Points on a hilly landscape, in no order, each with its height.
A ball rolls from a point to the lowest of its 3 nearest points, and stops where none of them is lower. Distance is the straight distance between rows; heights are no part of it.
K_19: [120 143  81 113 131 137 163 109 151 103  98 115 146 100 146 133  80 173
 105 167 109 113  96 122 105 137 123 117 108 130 127  93 111 214 140 140
 124 162 141 153 105 133 109 108 123 115  94 135 180 146 108 121  80 143
 159 121 116 155 129 110 132]  (h 495)
K_856: [184 116 176 133 133 113  78 176 123 118 142 116  65 168 107 135 157  90
 146 126 160 137 185 128 139 123 120 132 175 103 131 128  88  89 125 135
 147 110 112 121 164 116 131 140 181 141 153 183  77  91 151 120 182  97
 143 132 137 150 113 135 159]  (h 226)
K_782: [144 109 160 146 104 129  85 140 107 135 142 143 114 158 133 139 165 101
 148  87 156 135 162 142 165 128 135 116 130 123 119 149 128  71 118 131
 124  85 111 121 151 116 170 178 131 122 135 117 107 134 171 138 152 123
  97 111 145 101 139 139 119]  (h 311)
K_952: [154 155 116 131 151 103 100 136 131 124 123  59  88 116  58 119 138 128
 155 129 102 133 109 110  86  94 118 134 151 113 152  83  61 154 158 108
 139 147 161 150 116 112  70  71 173 163 140 186  93 118  88 118 169 129
 181 150 121 184  81 102 151]  (h 164)
K_919: [114 132 109 134 109  90  95 110 121 129 144 109 134 114 122 122 127 136
 116 124 104 151 118 141 121 111 134 145 116 111 128 120 107 132 101 129
 142 145 146 152 134 116  77 116 129 123 121 138 131 123  83 126 143 171
 171 139 112 117 121 113 179]  (h 376)
K_743: [116 125 151 160 151  93 153  90 146 146 134 123 174 116 111  95  94 145
 128 144 106 146  79 128 119 115 116 139 101 164 149 100 164 143 129  91
 110 153 155 119 115 121 124 114 107 138  94  77 155 148  90 158 150 150
 112  89  98 100 117 134 130]  (h 544)
K_996: [177 115 117  82 113 107  85 186 105 127 163 103  52 138  94 140 170  90
 131 149 142 120 206 157 147 100 153 167 173  76 127 171  85  96 105 180
 195 113  95 136 178 127  72 123 184 143 171 163  89  52 121  79 160 118
 176 157 130 141 117 132 192]  (h 276)
K_534: [173  95 182 134 124 140  83 173 109 130 131 141  91 174 130 157 185  92
 146  98 170 126 188 133 170 127 129 118 159 112 118 122  99  71 136 145
 127  84  95 112 160 119 179 181 148 126 144 137  92 126 195 118 156  81
  83 128 148 125 118 145 121]  (h 317)
K_600: [165 106 129  97 115 155 105 176 137 109 116 138  93 116 129 163 173 124
 132 114 157 113 179 154 144 148 144 121 164 101 102 141  92 117 139 169
 127 120 104 133 163 146 166 178 168 110 149 132 111 131 187  93 107  93
 146 146 140 143 122 140 113]  (h 418)
K_960: [155 105 212 172 154 123 113 136 134 134 122 113 123 184 119 110 179  78
 159  91 150 139 135  99 143 127 117 134 129 144 131 103 132  73 117  96
 113  90 122  97 145 109 147 150 127 154 135 116  79 145 179 183 191  99
  69 129 128 110 118 133 133]  (h 512)
K_362: [141  96 157 136 128 103  76 142 111 143 190 122  90 155 109 126 165  69
 123 117 139 142 169 137 177 111 129 144 148 103 132 156 129  53  72 135
 171 104 100 148 157 106 115 148 145 142 149 135  88  91 125 120 189 140
 128 129 139  98 142 106 171]  (h 165)
K_761: [186 139 131 100 155 166 135 178 159  87  87  96  54 160  91 175 153 135
 179 145 148  98 147  81 113 147 124 100 171  97 128  85  60 163 163 115
 125 134 122  94 149 160 131 128 173 145 126 209  98 134 182 105 124  83
 167 155 138 215  86  98 125]  (h 264)
K_338: [127 132  91 114 148 147 189 125 152  87  87 119 124 105 124 155  97 161
 136 167  91  91  99  98  92 141 116  92 110 130 137  80 110 239 155 116
 107 174 129 136 104 150 133 113 137 117  84 157 177 164 144 120  81 108
 149 137 118 189 120 114 115]  (h 568)
K_995: [ 97 122 118 164 150  68 153  79 132 150 151 123 164 100 117  91  79 136
 106 160  96 156  63 135 117  98 137 158 104 167 159 113 173 129 107  97
 129 157 161 138 107 115  92 100  80 144 111  68 161 131  51 150 153 174
 130  93 102  85 130 113 149]  (h 515)
K_685: [127 100 159 146 114 150 117 145 110 136 120 155 139 169 137 136 176 109
 148  70 155 133 174 145 172 158 124 129 129 137 124 153 154  69 131 136
  97  68 119 116 156 124 186 198 118 107 129 106 117 158 187 138 128  95
  55 129 153 112 145 154  91]  (h 413)
K_137: [123 139  68  85  97 140 127 132 114 101 119  99 134  81 159 141 127 157
  93 158 117 114 132 160 120 129 158 144 110 105 112 136 112 151 111 172
 148 135 128 163 126 136  72 122 149  86 144 142 144 121  95  80  93 165
 188 163 116 118 138 121 173]  (h 137)
K_903: [ 74 121 155 162 111 129 151  97 125 175 153 176 196 139 150  90 113 118
 127 113 139 148 105 141 145 136 120 132 114 172 144 160 225  95 117 113
 107  88 124 103 104 120 165 125  73 114 110  52 134 143 105 158 134 155
  63  83 135  73 156 132 102]  (h 381)
K_868: [171 115 112  75 107 130  85 166 114 108 138 113  82 126 125 153 159 123
 137 132 142 111 172 144 139 118 149 150 180  67 104 144  83 110 127 181
 166 127 110 141 156 138 100 125 178 126 170 163 109  89 137  86 125 111
 187 178 134 150 113 119 168]  (h 268)
K_658: [154 136  89  60 140 187 160 201 169  66  73 116  60  87 125 200 192 145
 150 157 137  68 151 123 134 149 137 117 149  80  96  97  67 187 165 172
 119 148 118 134 146 185 137 156 168 111 137 161 127 131 177  70  76  90
 188 157 129 194 121 103 124]  (h 346)
K_526: [159 154 139 120 164 133 126 149 141 123  98  83  71 157  72 145 136 141
 191 131 107 137 120  76  78 129 108 105 158 101 145  84  59 152 156  96
 115 145 125 126 132 135 104  95 166 145 139 209 101 147 145 124 149  90
 152 158 123 207  68  99 130]  (h 208)
K_398: [138 130 132 135 123  90  77 140 105 142 179  93 103 128 102 127 147 103
 116 123 123 143 130 129 136  99 127 148 135  95 130 127  89 102 105 140
 164 121 135 159 143 116  83 112 148 146 143 158 108  86 109 123 161 142
 179 152 121 133 118 114 191]  (h 233)
K_888: [124 104 196 178 135 107  89 115 125 160 170 118 118 145 117 104 139  73
 143 106 123 157 122 119 165 110 139 150 125 134 134 131 156  56  88  97
 130 110 136 134 129 101 125 146 110 147 126  95 105 130 136 167 194 165
  90 120 119  77 141  97 164]  (h 326)
K_637: [ 88 161  73 127 130  97 147  70 115 124 127 139 190  92 161  95  43 164
  51 178 110 141  71 138  98 111 142 140  75 161 141 126 152 161 106 143
 137 159 135 156  88 125  56  71 101 119 129 116 176 128  32 108 102 200
 160 109 119  86 151 137 139]  (h 756)
K_665: [147 134 106 118 141 160 147 148 153  79  94  93 107 118 113 168 125 139
 161 144 111 109 111  96  97 148 130 101 130 102 124  87  81 186 157 114
 117 153 136 129 128 149 128 112 152 124  99 173 142 161 151 129 113  97
 172 145 128 196 110  99 134]  (h 277)
K_153: [129 139  85  92 112 112  86 139 104 116 148  91  94 105 118 143 132 128
  91 146 103 130 124 149 108 104 161 154 128 101 113 127  83 137 102 163
 164 123 141 169 139 131  44 105 162 120 141 168 117  91  91  89 126 161
 205 173 115 121 132 108 196]  (h 215)
K_401: [100 115 175 198 149 103 129  94 130 181 175 134 174 135 119  71  97  88
 128 113 119 149  97 127 144 105 141 159 105 165 157 156 224  77  91  86
  97 110 136 111 106 106 147 132  65 151 123  32 128 142  91 174 191 186
  60  85 116  38 154  93 149]  (h 74)
K_354: [ 84 163  50 101 104 181 173 115 142 127 100 188 180  77 191 117  69 179
  67 133 117  86 104 129 123 143 134 111 107 159  94 149 150 187 133 152
 127 155 132 123  97 143 128 115  73 100 147  99 177 124 128 108  38 129
 132 156 133 120 179 152  56]  (h 665)
K_745: [196  96 155 100 132 113  82 191 106 130 151 138  62 164 111 143 182  81
 137 112 166 117 213 148 179 114 139 141 176  89 133 158  98  56 115 170
 178  94  81 125 175 110 154 172 179 129 163 150  83  83 174 102 155  90
 113 134 147 114 120 135 143]  (h 263)
K_368: [101 115 137 143 103 114 113 123 130 138 147 131 151 125 147 124 134 121
 134 111 128 153 140 149 156 141 137 127 110 133 130 148 157  98 103 126
 133 123 135 126 127 118 148 151 114 112 114  95 133 139 120 137 137 155
 108 102 116 103 140 131 132]  (h 206)
K_819: [165 146  89  95 153 159 126 182 159  80  95  91  57 136  90 179 150 150
 173 138 122  82 138  98 101 133 127 117 158  86 112  87  41 178 162 122
 135 144 142 126 134 160 105  96 162 139 136 214 112 119 149  96 117 103
 195 164 133 206  89  96 141]  (h 244)
K_646: [117 125 145 141 158 120 179  74 155 131 112 129 176 109 114 109  75 157
 128 157  94 136  81 114  89 143  96 111 112 173 145  98 146 192 144  91
  96 159 142 116 101 131 145 112 112 133  90 105 171 150 118 154 128 117
  98 100 114 135 117 142 105]  (h 467)
K_24: [ 78 134  77 109  91 136 148 103 118 159 155 171 177  88 172 104  99 149
  68 144 138 124 115 155 134 126 145 142  93 143 131 160 191 113 103 149
 136 135 117 127 104 135 116 122  98  95 148  97 148 121  77 121  97 172
 121 129 136  81 167 144 109]  (h 690)
K_370: [131 134  76  79 105 159 133 166 136  95 109 117 103  83 143 145 148 147
 120 137 130 106 147 152 122 142 145 130 130  97  96 120 105 153 132 176
 132 150 115 148 129 137 120 145 159  96 141 138 132 121 131  90  81 127
 178 165 136 149 125 118 153]  (h 194)
K_754: [159 142 126 106 129 104  75 159 112 115 156  78  78 137  89 134 149 105
 123 142 128 132 170 140 119  96 143 152 153  87 133 140  74 115 125 150
 168 135 120 152 151 118  76 107 184 154 161 191  83  56  98  93 173 130
 195 163 132 155  98 125 185]  (h 256)
K_978: [102 121 121 158 131  85 114 107 130 160 162 123 157 110 122 111 103 111
 121 130 107 159  98 135 131 118 142 151 102 141 147 139 153 106  83 105
 143 138 145 148 118 109  88 122 100 133 116  98 139 124  71 144 159 195
 144 118 115  82 143 112 177]  (h 575)
K_641: [ 88 153  63 123 115 125 161  86 119 131 113 161 187  79 170 123  61 187
  51 171 115 127  73 135 112 128 135 126  81 154 126 131 147 186 116 160
 146 170 129 135  84 132  77  88  98 117 132 106 184 123  63 107  65 178
 148 120 127 105 148 137 108]  (h 713)
K_187: [154  91 130 111 107 121  84 163 102 142 178 140  80 145 129 145 178  82
 122  95 139 127 182 161 181 129 140 147 148  96 126 168 129  50  95 155
 164  95  99 132 160 110 140 170 152 121 170 128 104 109 158 108 148 128
 110 135 135  94 138 134 132]  (h 204)
K_930: [121 143 111 144 141 104 146 112 144 109 109 106 127 104 110 124  91 150
 131 141 104 142  90 115  89 134 126 121 119 131 128  97 112 171 134 114
 116 154 154 139 116 121 115 107 131 127  99 128 158 154 113 132 127 131
 160 128 106 145 118 107 151]  (h 415)
K_826: [ 78 132 116 151 107 111 130  92 129 162 177 141 168 118 150  98 109 115
 103 128 116 163 106 144 151 117 142 150  86 152 151 164 195  85  89 117
 145 122 117 134  98 115 110 127  72 120 122  79 142 125  67 141 145 186
 112 107 115  59 164 107 149]  (h 468)
K_696: [151 131 132 133 150 117 124 133 136 112 116  93  99 140  86 129 124 128
 167 125 114 136 107  87  94 131 116 113 139 111 125  95  84 158 160  86
 120 149 149 124 133 118 117 103 156 147 119 165 127 159 152 133 141  98
 149 146 114 181  88 105 133]  (h 127)
K_454: [ 76 136  82 102  81 140 145  98 130 180 182 169 156  99 166 106 125 115
  76 120 141 126 152 174 168 126 149 144  80 137 137 193 199  71  97 137
 141 101 122 119 115 113 141 140  76  98 148 101 144 118  97 128 117 164
  96 131 143  71 185 142 105]  (h 698)
K_247: [113 129 103 127 102 110 123 120 138 133 136 110 154 110 150 133 111 144
 116 123 118 143 108 142 125 141 132 129 115 120 128 121 137 133 113 138
 140 146 134 148 117 123 117 125 126 114 109 119 154 136 105 137 123 154
 152 120 118 120 133 127 158]  (h 360)
K_787: [133 121 173 156 132 115 125 116 141 131 122 113 133 147 117 122 133 115
 156 103 119 151 116 110 123 136 118 130 114 144 123 107 143 113 136  84
 108 126 143 110 135 117 138 134 127 128 111 110 115 170 146 160 158 126
  97 111 124 120 122 135 134]  (h 50)
K_148: [ 94 146  73 132 149 131 169  62 126 105  96 162 201  74 146 123  42 189
  66 168  97 120  45 130  86 133 116 108 104 168 130 124 140 202 127 126
 115 179 136 130  63 142 113  76  77 136 114  80 206 129  75 121  70 152
 129  99 106 114 137 144  80]  (h 676)
K_357: [ 83 151 101 132 132 167 186  91 122 133  86 198 206 108 168 135  76 175
 102 110 123 102  83 114 120 138  99 101 125 167 128 143 171 195 152 125
 103 129 142 107  88 148 170 116  66 142 106  80 180 143 137 149  54 104
 100 106 123 131 151 169  35]  (h 83)
K_837: [150 111 203 181 167 100  76 134 122 154 175  98  78 179  83  92 161  53
 151 114 144 157 140 115 146  97 122 152 142 110 136 141 144  49  97 101
 153 100 116 141 150 105 128 138 138 148 153 144  48  92 130 158 218 140
 111 119 136  94 130 109 184]  (h 408)
K_988: [176 112 195 144 141 105  70 183 118 136 166 107  50 211  78 123 180  76
 148 126 154 152 192 128 140 112 137 152 180 109 147 153 112  55 122 130
 162 106  89 132 176 101 127 149 160 156 150 165  41  73 132 123 214  99
 124 118 133 131 113 133 182]  (h 281)
K_118: [157 150  86 112 150 129 125 139 144  93 100  76  80 115  82 154 131 143
 166 140 111 108 108 106  88 111 127 117 146  95 129  87  58 179 165 113
 137 149 147 144 119 132  88  89 159 142 118 187 126 129 117 116 136 111
 191 158 131 195  91  96 155]  (h 219)
K_845: [138 121 175 156 132  89  76 137 122 139 174 105  98 144  93 106 141  85
 157 122 126 158 128 120 130 102 122 141 144 117 135 126 110  81 100 110
 147 125 134 147 148 106 101 116 148 152 141 147  90 106 126 145 183 142
 146 130 115 120 128 110 182]  (h 308)
K_791: [ 86 160  64 114 134 166 179 102 142 106  77 179 190  83 182 148  65 183
  78 150 105  80  82 119 111 154 107  95 100 149 120 127 142 225 135 145
 120 176 132 132  70 155 130  99  81 125 120 105 193 129 126 117  33 130
 120 124 121 142 151 148  57]  (h 576)
K_491: [172 114 173 122 135 140 104 158 134  93 118 100  87 164 116 144 158 121
 165 109 148 136 154 104 125 143 122 116 160 109 118 108  89 107 154 111
 121 118 121 112 158 123 155 138 168 145 140 168 100 155 190 134 143  88
 124 125 134 167  98 119 122]  (h 329)
K_308: [ 81 110 134 179 152  95 141  75 129 160 164 142 183 106 127  68  78 115
  92 160 115 146  64 137 118 100 133 145  90 184 163 130 222 111 104  94
 117 139 147 123  89 125 119  97  63 142 121  47 160 121  49 159 145 187
 107  80 120  57 153 107 132]  (h 347)
K_898: [137 116 152 124 123 163 137 152 120 108  90 145 117 167 146 146 167 116
 161  94 154 118 175 132 155 151 132 107 130 132 122 130 127 116 167 144
  79  88 118 102 162 135 200 189 135 115 115 123 116 167 206 125 110  83
  89 129 149 138 126 153  82]  (h 600)
K_443: [ 91 140  81 114 111 107 122  93 121 144 146 130 165  94 148 114  97 150
  79 162 101 145 113 147 120 113 144 142  91 142 143 142 139 137  94 135
 150 152 137 152 111 128  69 105 109 112 126 117 154 118  52 118 125 191
 159 132 109  81 142 115 171]  (h 810)
K_291: [ 99 134  86 136 159 153 183  64 135 103  87 177 191  81 144 147  40 178
  83 162  84 112  48 114  97 132  98  97 106 171 138 122 142 218 136 117
 105 180 143 127  62 163 128  89  76 150  98 100 199 143 110 128  59 127
 111 102 107 142 127 146  61]  (h 654)
K_199: [119 129 184 156 127 132 161  97 130 138 108 126 175 146 133 107 131 137
 160 109 122 138 112 109 132 146 114 114 107 173 127 118 173 137 149 100
  83 113 141 101 131 126 172 147 114 130  93  91 135 173 158 166 132 110
  66  99 123 122 119 146  98]  (h 212)
K_465: [ 83 139  90 104  72 164 154 114 129 152 121 166 170  88 176 113 108 159
  96 126 125 101 139 160 133 145 127 133 103 145 116 157 166 144 125 158
 137 132 132 132 115 140 145 139 107 100 138 118 158 116 126 122  66 131
 119 133 135 117 158 162  91]  (h 663)
K_628: [103 142 102 124 120 128 161 102 132 135 121 139 183  99 157 125  79 163
 106 154 110 129  94 135 115 135 135 122 104 146 138 122 146 173 128 141
 125 159 129 137 112 131 125 116 113 114 100 109 178 130 105 137 101 152
 135 112 116 123 146 132 117]  (h 463)
K_927: [126 119 147 137 154 131 174 105 142 113  90 108 142 136 117 134 111 140
 154 142  93 128  95  89  95 155 103  97 115 148 133  95 124 195 169  78
  82 150 128 102 120 130 148 141 141 123  88 130 153 190 158 152 122  91
 105 124 116 172 101 128 103]  (h 205)
K_197: [183 118 210 155 158 137 111 147 124 135  85  92  96 214 135 148 185 106
 179 109 154 133 154  79 129 144 107 110 165 152 127  86 103  77 148  99
  90  79  94  62 157 121 171 165 153 150 139 137  72 155 197 169 170  58
  66 143 149 153 100 140 112]  (h 474)
K_607: [115 153  94 136 148  69 144  90 133 118 112  96 148  87 100  96  80 161
  97 167  84 146  67 123  97 104 133 150 117 165 150 100 111 169 115 120
 130 170 159 166 105 116  65  86 119 142 101 115 167 144  49 128 133 163
 175 119  93 115 113 115 166]  (h 624)
K_629: [118 133 125 156 142  65 120 105 140 143 151  84 135 108  94 101 100 126
 135 143  96 156  85 127 114  96 124 156 111 144 145  98 116 121 113  98
 139 161 173 152 118 109  79 104 109 151 114 112 143 129  70 145 170 167
 161 128 107 117 113 118 172]  (h 525)
K_677: [154 141 102 118 123 111 101 139 128 106 132  84 105 116 107 138 128 132
 130 139 104 128 114 118 104 119 141 133 137 103 120 104  71 145 131 134
 139 154 154 160 132 131  82 102 160 130 127 162 138 120  95 116 133 135
 187 154 123 146 112 102 171]  (h 273)
K_210: [ 89 133 151 157 111 118 143 102 131 150 136 152 178 131 154 116 116 132
 130 128 128 158 100 137 142 138 134 123 102 152 133 142 180 127 122 108
 110 120 131 122 120 121 153 126  94 115 100  79 140 147 108 162 123 149
  89  89 117  96 143 138 117]  (h 334)
K_625: [144 116 131 111 114 104  80 142 110 126 187 112  99 136 112 133 147  93
 118 124 130 145 171 141 159 104 141 155 152  86 122 159 108  63  84 147
 176 123 116 151 155 117  82 128 162 142 146 144 103  78 114 111 164 150
 163 155 127  99 127 122 179]  (h 201)
K_80: [180 134 196 140 165 121  93 159 129 147 115  91  69 195  87 119 162 109
 176 129 146 153 152 101 102 114 113 138 176 127 152  95  89  84 151  90
 137 116 110 107 158 106 124 124 165 154 155 186  33 108 150 162 202 103
 108 125 121 152  81 132 154]  (h 280)
K_731: [115 113 185 163 155 103 153  88 132 159 127 128 179 148 119  93 105 120
 151 124 132 144  79 113 127 128 126 132 101 172 129 115 177 127 132  88
  86 115 143  96 118 122 162 119  92 144 106  69 131 165 128 185 151 130
  59  86 108 104 111 137 115]  (h 479)
K_480: [206 126 153 104 143 152 100 188 160  91  95 114  46 174 111 172 157 124
 169 129 165  95 188 112 137 139 144 116 184  96 120 103  69 118 167 143
 134 115 107  95 170 154 153 154 165 146 149 184  90 128 201 100 123  68
 138 147 143 181  84 133 131]  (h 309)
K_66: [112 114 112 102 101 139 107 119 112 166 192 138 118 122 147 130 163  79
  96 100 138 149 168 173 185 126 155 163 110 115 139 199 167  15  74 145
 161 107 110 131 147 116 127 164 103 106 148 104 119 125 114 122 152 178
  95 136 132  65 164 135 131]  (h 146)
K_652: [ 80 120 140 160 135 109 157  76 128 153 152 168 205 105 139  89  86 146
 100 147 116 148  69 135 115 123 125 138 107 179 150 134 203 136 124 102
 115 136 134 120  87 126 137  93  79 126 112  61 158 129  65 155 121 149
 102  80 125  75 150 144 112]  (h 405)
K_269: [176 100 188 153 131 120  80 164 113 132 151 127  76 199 116 133 173  76
 141 111 168 141 182 121 164 110 131 126 170 116 128 132 113  50 109 129
 144  85  99 108 166 113 156 167 158 142 150 144  64  93 173 134 193  88
  89 117 146 114 127 131 145]  (h 107)
K_282: [126 128 183 152 127 144 161 107 114 121  94 133 165 176 140 129 164 124
 169  96 148 130 138 117 146 151 118 101 114 167 121 113 164 121 153 120
  66  86 123  95 141 130 199 161 116 134  92  94 126 180 181 160 121  92
  56 119 146 140 135 155  91]  (h 586)
K_201: [ 85 126 145 148 142 145 188  76 115 150 106 169 226 117 150 113  90 153
 114 124 116 126  71 118 114 139  95 100 113 181 126 130 187 178 152  93
  90 124 141 106  84 146 168 112  67 139  92  67 181 144 127 161  87 110
  76  87 123 112 130 165  59]  (h 278)
K_457: [ 79 147  72 117  96 160 165 112 113 161 140 216 184  96 203  99 107 147
  72 105 142  93 130 144 143 148 127 121 100 165 109 187 178 117 128 138
 122 112 144 105 103 148 155 127  64  93 142  68 172 124 120 129  77 117
 101 136 149  92 185 165  51]  (h 609)
K_271: [ 89 130 100 151 163  89 166  65 129 121 119 141 199  79 119  88  53 171
  77 176  95 140  40 135  98  99 109 129 100 179 146 120 164 150 117 124
 118 170 148 134  72 126  95  73  81 136 120  75 180 121  36 141 111 167
 138  83 116  89 137 129 103]  (h 704)
K_493: [122 104 170 141 120 125  68 124  99 156 194 137 115 157 121 127 163  60
 127  97 144 154 158 144 183 113 142 141 143 114 136 174 163  28  75 138
 147 100 103 141 134 105 141 168 120 125 139 106 100 121 146 143 181 153
  89 122 133  70 155 119 143]  (h 100)
K_64: [166 115 118 107 120 146 115 163 136  93 116  98  82 126 121 166 139 130
 152 126 127 111 156 122 118 142 145 115 149  85 103 107  72 150 149 143
 128 138 122 129 140 137 126 129 168 123 139 170 124 130 166  99 113 103
 173 149 130 175 105  99 142]  (h 282)
K_485: [105 147  76 109 110 126 140 105 133 106 110 121 145  83 152 137  90 176
  78 165 105 121 101 143 109 133 141 129 101 132 117 123 126 183 118 156
 142 166 131 162  99 129  98 109 134  98 120 142 162 128  82 107  79 168
 163 137 117 116 143 124 149]  (h 351)
K_958: [182  84 160 117 145  96  76 176 102 137 169 133  52 187 102 132 183  60
 131 117 153 122 213 160 191 107 140 161 178  89 123 181 115  37  90 158
 195  84  75 124 192 110 133 171 172 146 159 141  71  77 145 111 191 113
 104 125 149 100 138 131 151]  (h 337)
K_757: [171 134 146 116 140 119  93 153 146 106 130 105  78 152  94 144 142 112
 153 131 138 124 151 117 106 121 129 122 172 104 125 116  69 129 140 122
 143 135 133 127 151 117 112 113 165 143 145 198 102 110 142 117 154 113
 170 139 136 177  91 114 156]  (h 271)
K_62: [ 81 127 168 179 138 124 190  70 106 164 128 178 224 144 142  86 118 127
 132 101 142 130  90 117 143 127 105 114 109 189 131 152 219 114 128 103
  70  81 147  90  99 124 180 112  54 141 106  26 141 149 137 184 114 127
  44  83 127  86 143 149  79]  (h 345)
K_651: [ 86 131 132 141  94 151 159 114 102 165 129 193 178 138 172 104 130 142
 133  89 160 112 157 156 154 148 107 116 128 159 118 167 189 109 153 130
 107  86 135 118 128 139 183 151  82  91 112 102 134 151 154 152  88 112
  73 113 138 103 160 160  69]  (h 469)
K_270: [ 85 155  86 121 118 177 180 103 140 136  93 187 191 103 181 138  82 175
  93 121 114  89  98 124 108 147 104 100 119 145 116 137 151 218 157 136
 106 148 131 120  87 153 157 118  74 121 107  90 180 144 143 131  29 130
 114 124 131 154 162 153  46]  (h 407)
K_407: [108 132 124 114 118 148 131 135 143 122 118 124 137 129 147 139 123 146
 154 110 130 128 149 135 140 145 133 114 119 126 115 126 134 162 145 137
 106 132 122 136 134 132 166 157 135 108 109 133 141 155 159 129 102 120
 124 130 136 132 127 133 115]  (h 251)
K_353: [109 132 100 122 159 120 177  85 147  94  98 119 153  88 111 121  56 163
 118 188  74 114  71 109  84 136 108 106 110 148 150  87 124 228 141 111
 109 180 135 136  91 139 124  99 124 136  81 122 182 149  98 126 109 123
 130 119 106 159 113 126 113]  (h 527)
K_56: [123 107 119 118  90 133  93 144 123 136 154 132 122 124 137 143 152 108
 125 103 140 143 157 157 162 136 139 135 121 109 121 161 132  78 105 143
 133 108 111 141 148 123 137 164 142 112 133 128 129 127 143 117 134 147
 124 132 131 111 134 134 139]  (h 234)
K_169: [ 91 160  71  90 107 174 180 121 151 105  88 156 159  82 179 134  94 180
  96 143 123  80 106 131 113 131 126 110 103 119 111 119 137 219 128 163
 121 172 127 145 105 155 139 119 115 109 111 132 169 125 137 100  29 137
 132 139 124 149 151 138  88]  (h 687)
K_543: [154 118 123 102 130 173 124 181 153  92  90 123  95 131 134 164 167 132
 158 110 146 112 167 122 125 148 139 103 138  98 109 108  98 153 161 151
 109 132 117 125 158 155 180 164 159 116 132 159 128 155 188 109  91  93
 153 139 144 168 117 121 105]  (h 359)
K_23: [135 109  97  97  90 138  96 151 124 129 148 125 108  97 140 144 164 119
 117 114 135 127 166 153 154 132 148 146 134  92 117 149 127  87 106 163
 146 119 115 143 147 128 113 155 162 109 149 128 132 117 136  91 115 140
 155 150 131 113 139 122 152]  (h 250)
K_307: [ 77 117 135 152  99 144 151 107  96 163 157 178 172 138 148 100 141 109
 114  93 154 143 141 152 174 136 130 127 106 151 142 193 218  61 122 127
 116  77 127 119 113 116 166 146  75 104 121  72 124 134 104 152 132 152
  63 104 138  76 172 139  85]  (h 406)
K_165: [141 123 135 145 127 108 129 127 149 112 131 106 118 132 107 135 126 123
 148 125 117 154 116 108  96 133 120 122 132 122 125  92 102 147 138  97
 110 147 144 123 131 123 122 123 147 139 119 133 129 155 132 147 143 127
 142 117 121 146 100 115 145]  (h 287)
K_730: [167 135 105  87 124 152 106 180 138  88 117  86  63 125  97 166 158 130
 137 146 136  98 152 129 106 115 137 142 161  79 100 109  50 156 147 165
 152 129 134 140 143 138  90 101 180 144 145 202 106  83 125  81 123 113
 213 177 136 190  93 109 171]  (h 258)
K_632: [ 91 147 114 124 101 165 176 108 125 138  95 197 170 116 189 119  98 165
 114  93 144  85 134 141 139 158 101 114 123 146  98 152 169 162 161 142
  97 112 138 115 107 148 190 140  75 113 102 100 157 144 162 143  64 103
  79 118 146 125 166 166  46]  (h 486)
K_193: [128 130  75  97 132 178 171 166 161  81  79 116  98  89 140 172 151 161
 137 152 124  83 133 124 120 152 131 101 118  87 113 101 106 206 146 161
 114 155 125 145 126 169 141 156 157 103 120 161 147 146 161  98  69 114
 169 140 136 185 122 110 118]  (h 284)
K_216: [166 144 163 146 161  99 115 138 136 139 115  76  82 154  67 119 137 131
 183 128 116 154 112 102  89 119 109 134 160 115 151  91  75 133 162  76
 135 141 142 130 127 112  98  93 174 156 137 197  80 119 133 132 176 117
 146 143 136 172  78 116 143]  (h 223)
K_423: [ 82 163  42  81  81 132 163  95  92 139 145 163 178  58 184 105  82 159
  18 178 136 118  94 152 104 103 171 158  54 142 125 166 177 137  96 159
 167 154 133 122  88 123  54  94 102 104 169 105 154 122  72  82  80 193
 150 150 139  78 183 155 112]  (h 718)
K_535: [102 143  97 105 122 170 171 124 156 104  84 144 148  96 165 160 115 166
 134 144 118  99 122 130 122 147 111 110 110 117 118 101 129 220 154 157
 114 152 127 131 109 156 157 130 135 113  99 145 168 154 151 125  54 118
 126 128 129 170 138 123  88]  (h 516)
K_562: [165 121 205 150 162 120 106 142 126 140  89 105  96 190 102 122 152 109
 184 114 138 152 128  86 103 137  92 113 139 142 134  80  86  90 145  78
  95 108 108  87 137 110 140 120 155 149 148 155  70 142 185 172 176  77
  78 146 131 145  96 133 128]  (h 356)
K_300: [109 117 105 110  99 121  97 125 115 149 166 129 125 112 144 132 135 114
 102 126 121 148 146 157 156 129 147 153 110 108 137 159 143  89  80 138
 151 126 128 138 139 119  86 137 131 109 144 121 119 118  99 114 142 177
 147 152 122  96 149 119 174]  (h 270)
K_848: [ 88 133 107 148 101 158 193 105  93 165 115 230 191 121 194  93 112 145
 116  70 169  98 146 134 161 170 111 107 119 162 102 197 193 100 142 136
  95  78 164 110 127 150 182 144  45  96 124  59 167 145 146 138  83  83
  64 129 153 102 180 171  33]  (h 542)
K_549: [201  92 184 120 131 126  83 196 115 126 123 143  61 186 118 147 192  79
 151 113 185 121 208 134 162 122 130 131 177  92 122 128  88  78 139 145
 158  86  89 101 183 123 171 182 172 148 154 152  86 102 192 106 161  77
  98 128 154 143 119 148 133]  (h 333)
K_905: [159 163 136 120 148  99  77 154 117 134 150  40  56 134  60 121 163 120
 154 140 108 154 138 125 107  85 142 150 139 105 146 111  64 135 133 132
 157 138 134 168 124 110  63  83 190 164 154 208  66  55  69 103 188 146
 192 141 120 162  82 116 179]  (h 229)
K_668: [164 102 140  94 122 158 123 186 148  98  89 145  76 131 130 171 178 122
 147 106 150 110 179 132 141 159 139 121 156  98 104 122  88 138 164 157
 107 107 112 121 165 157 180 193 163 115 146 137 109 138 215  86  96  74
 128 138 151 156 117 127 100]  (h 425)
K_400: [160 138 134 118 156 155 132 147 152  96  97  96  90 143 107 165 136 134
 172 124 126 117 131  88  98 149 117 105 145 110 121  94  78 157 159 102
 117 137 127 111 146 138 139 125 153 137 121 175 124 159 168 123 126  76
 152 143 138 192 105 104 120]  (h 232)
K_344: [167 151 165 135 164 100  86 158 128 131 144  80  65 164  70 120 156 107
 163 128 135 149 147 114 100 103 122 140 165 114 133 114  86 102 147 111
 158 133 131 140 153 106 102 102 173 154 159 200  67  84 119 132 195 123
 158 130 123 157  89 127 172]  (h 253)
K_143: [ 74 123 158 160  99 141 175  96  85 169 137 197 196 153 164  93 141 126
 134  90 176 129 130 136 159 143 105 116 108 169 132 187 205  85 130 122
  93  73 143 113 119 125 183 146  58 105 119  75 134 141 125 162 114 123
  54  96 139  91 166 153  68]  (h 412)
K_195: [160 121 170 153 148 104  96 138 131 128 144 102 103 161  99 123 149 106
 159 117 129 152 132 114 110 122 116 121 145 118 131 103  92  94 130 102
 136 137 135 128 147 110 119 117 151 143 138 155  90 120 138 149 168 112
 138 129 126 143 108 124 151]  (h 312)

For each start below, name the point where the ball stops.
K_730 -> K_952
K_898 -> K_368
K_637 -> K_308
K_607 -> K_787
K_465 -> K_357
K_668 -> K_696
K_848 -> K_368
K_745 -> K_493
K_845 -> K_493
K_996 -> K_493
